A landscape with many valleys, sampled at points; each row gives a point and its height.
A ball rolls from a point to the lowest of its 4 nearest points, and stops where none of them is lower. Distance is the straight distance between rows; heights are no part of it.
k69 height 45: [-13  -2  35  -8  26  20  23  10]
k440 height 183: [ 10   9  -5 -23   2 -35  -3 -10]
k881 height 233: [  8  13   7   4 -15 -23 -26   0]
k448 height 177: [  1   6  12  14 -21 -11 -29   0]
k450 height 162: [  7 -13 -10 -44   4 -26  41   7]
k789 height 324: [  5  12   4 -19   0 -34  -9  -3]
k844 height 623: [-3  7 26  2  0 -8 -5 -2]
k634 height 42: [  3 -12 -22  34 -24  27 -26 -10]
k73 height 552: [ 13  15  -2  24 -65  10 -40  14]
k257 height 96: [ -1  -8  10  19  15  25   9 -20]
k609 height 16: [-8 -5 27  8 18 22 16 -2]
k145 height 193: [ 27  -5 -17 -26 -14 -47   5 -16]
k656 height 9: [-16 -11  27  -2  41  35  38  22]
k187 height 118: [ -9   8 -39  45  19  34 -21 -18]
k212 height 46: [  5  -4  -2  25 -46  18 -31  -3]
k528 height 354: [-11  10  23  -9  13  -7   1  -1]
k936 height 114: [ -5  15   5 -33  21 -21  19   7]
k618 height 37: [-7 -9 25  8 16 19 10 -7]
k9 height 132: [ 19 -24  -4 -48  -7 -23  42   7]
k948 height 141: [-13  13  19 -22  22 -11  14   9]
k366 height 120: [ 17  -1 -13 -30  -1 -38  13 -13]
k195 height 309: [ 16  14  -7  -8 -17 -42 -27  -5]
k816 height 56: [ -2  -6 -34  39 -23  33 -18 -13]
k409 height 196: [ 16  14 -12  -3 -28 -38 -36   2]
k791 height 98: [ -6 -11   2  18  33  39  22 -21]
k253 height 79: [ -3   8 -43  40 -17  36 -26  -8]
k389 height 534: [-19  -4  -7 -45  29 -15  35  29]
k288 height 99: [ -2   3 -47  42   0  34 -20 -12]
k219 height 4: [ -3  16   8 -23  10 -27   4  -1]
k259 height 10: [-21   6   7 -34  37 -11  32  29]
k526 height 198: [  6   2  -2  25 -59  14 -35   6]
k104 height 53: [  6  -7 -20  35 -49  28 -26  -2]
k707 height 6: [ 27 -25  -5 -44 -15 -35  34  -4]
k692 height 575: [  9   9  -3  20 -56  -2 -43  11]
k734 height 89: [  8  11  -3 -32   4 -32  13   0]
k708 height 178: [ 10  17   1  10 -36 -22 -43   7]
k912 height 146: [ -6  -6  21  20  -1  14  -8 -10]
k184 height 259: [-6  3 29  5  9  7 -2 -4]
k702 height 60: [-10  -8  15  12  30  35  27 -13]
k202 height 54: [ -1 -10 -11  32 -14  27 -16 -13]
k573 height 139: [ 26 -29   6 -48 -17 -28  44   9]
k230 height 465: [ -7 -19 -14 -52  17 -20  44  20]
k95 height 20: [  0 -11   9  28 -17  13 -20  -7]
k815 height 450: [-24   6  26 -20  36   7  28  31]
k821 height 564: [-29   1   5 -31  42  -6  36  41]
k53 height 3: [ -4  -9 -30  39  14  31 -12 -23]
k647 height 310: [-30  -9  29 -13  50  25  35  40]
k98 height 772: [ 15  21  -7  15 -60 -11 -47  17]
k61 height 78: [  0 -11 -21  35  -6  25 -16 -19]
k282 height 26: [ -3 -11  -9  36 -37  25 -29 -11]
k630 height 612: [ 14  17  -8  12 -52 -11 -45  17]
k91 height 73: [-12  -8  27   2  34  36  35   6]
k753 height 58: [ -3  -2 -33  36 -26  30 -20 -10]
k422 height 102: [  1  10  -3 -38  15 -23  22  -2]
k254 height 49: [-15   3  35  -4  24  11  14  -1]
k652 height 251: [ 20   3 -12 -21 -12 -45  -7 -12]
k985 height 39: [-11  -9  24   6  29  30  25  -3]
k306 height 159: [ 25 -32  13 -51 -21 -32  46  15]
k170 height 150: [ -6 -13 -10  24  30  34  12 -21]
k603 height 2: [ 11  13   3   9 -25 -25 -32   4]
k999 height 97: [ -1  -9 -19  35  12  28  -7 -23]
k949 height 511: [-28  -2  25 -22  47   9  32  41]
k197 height 288: [-25  -5  25 -11  41  21  36  37]
k342 height 391: [ 13  12  -3 -12  -7 -35 -18  -8]
k298 height 27: [ -9  -1 -33  40  28  35 -10 -22]
k293 height 203: [ -8   5  -5 -38  25 -20  33  15]
k398 height 673: [  0  10  20   1  -2 -17 -16  -4]
k146 height 136: [-13  13  18 -27  23 -12  18  14]
k574 height 143: [ 22  -2 -15 -33  -9 -40   6 -14]
k391 height 137: [ -2 -10 -12  32  13  34  -3 -24]
k724 height 373: [ 27   5 -14 -16 -19 -43 -17  -7]
k613 height 574: [  4  15  11  -7  -3 -26 -19  -5]
k329 height 133: [ -4  -9  10  21   6  19  -2 -16]
k969 height 333: [  0   4  19   9 -14 -10 -19  -7]
k624 height 104: [ 13  -1 -14 -40   3 -30  23  -7]
k693 height 5: [  2  -7   6  29 -26  17 -26  -5]
k637 height 158: [ -9  28 -44  51  22  36 -33  -5]

Write out the way that a ball takes from each point below.
k230 | k9 k707
k613 | k881 k603
k422 | k734 k219
k398 | k881 k603

Where does a ball stop that starts at each point below?
k912 | k693
k969 | k603
k145 | k219
k844 | k609
k816 | k693
k104 | k693
k574 | k219
k342 | k219
k949 | k656
k253 | k693
k630 | k603
k936 | k219
k637 | k53

Call two points neighbours if one is among the 4 nearest of the other. Go from one point of each pair to the other, from neighbour to neighbour, staying as low as possible. Name the highest point that can't be avoided.
k656 and k259 | k528
k707 and k219 | k450
k219 and k259 | k146
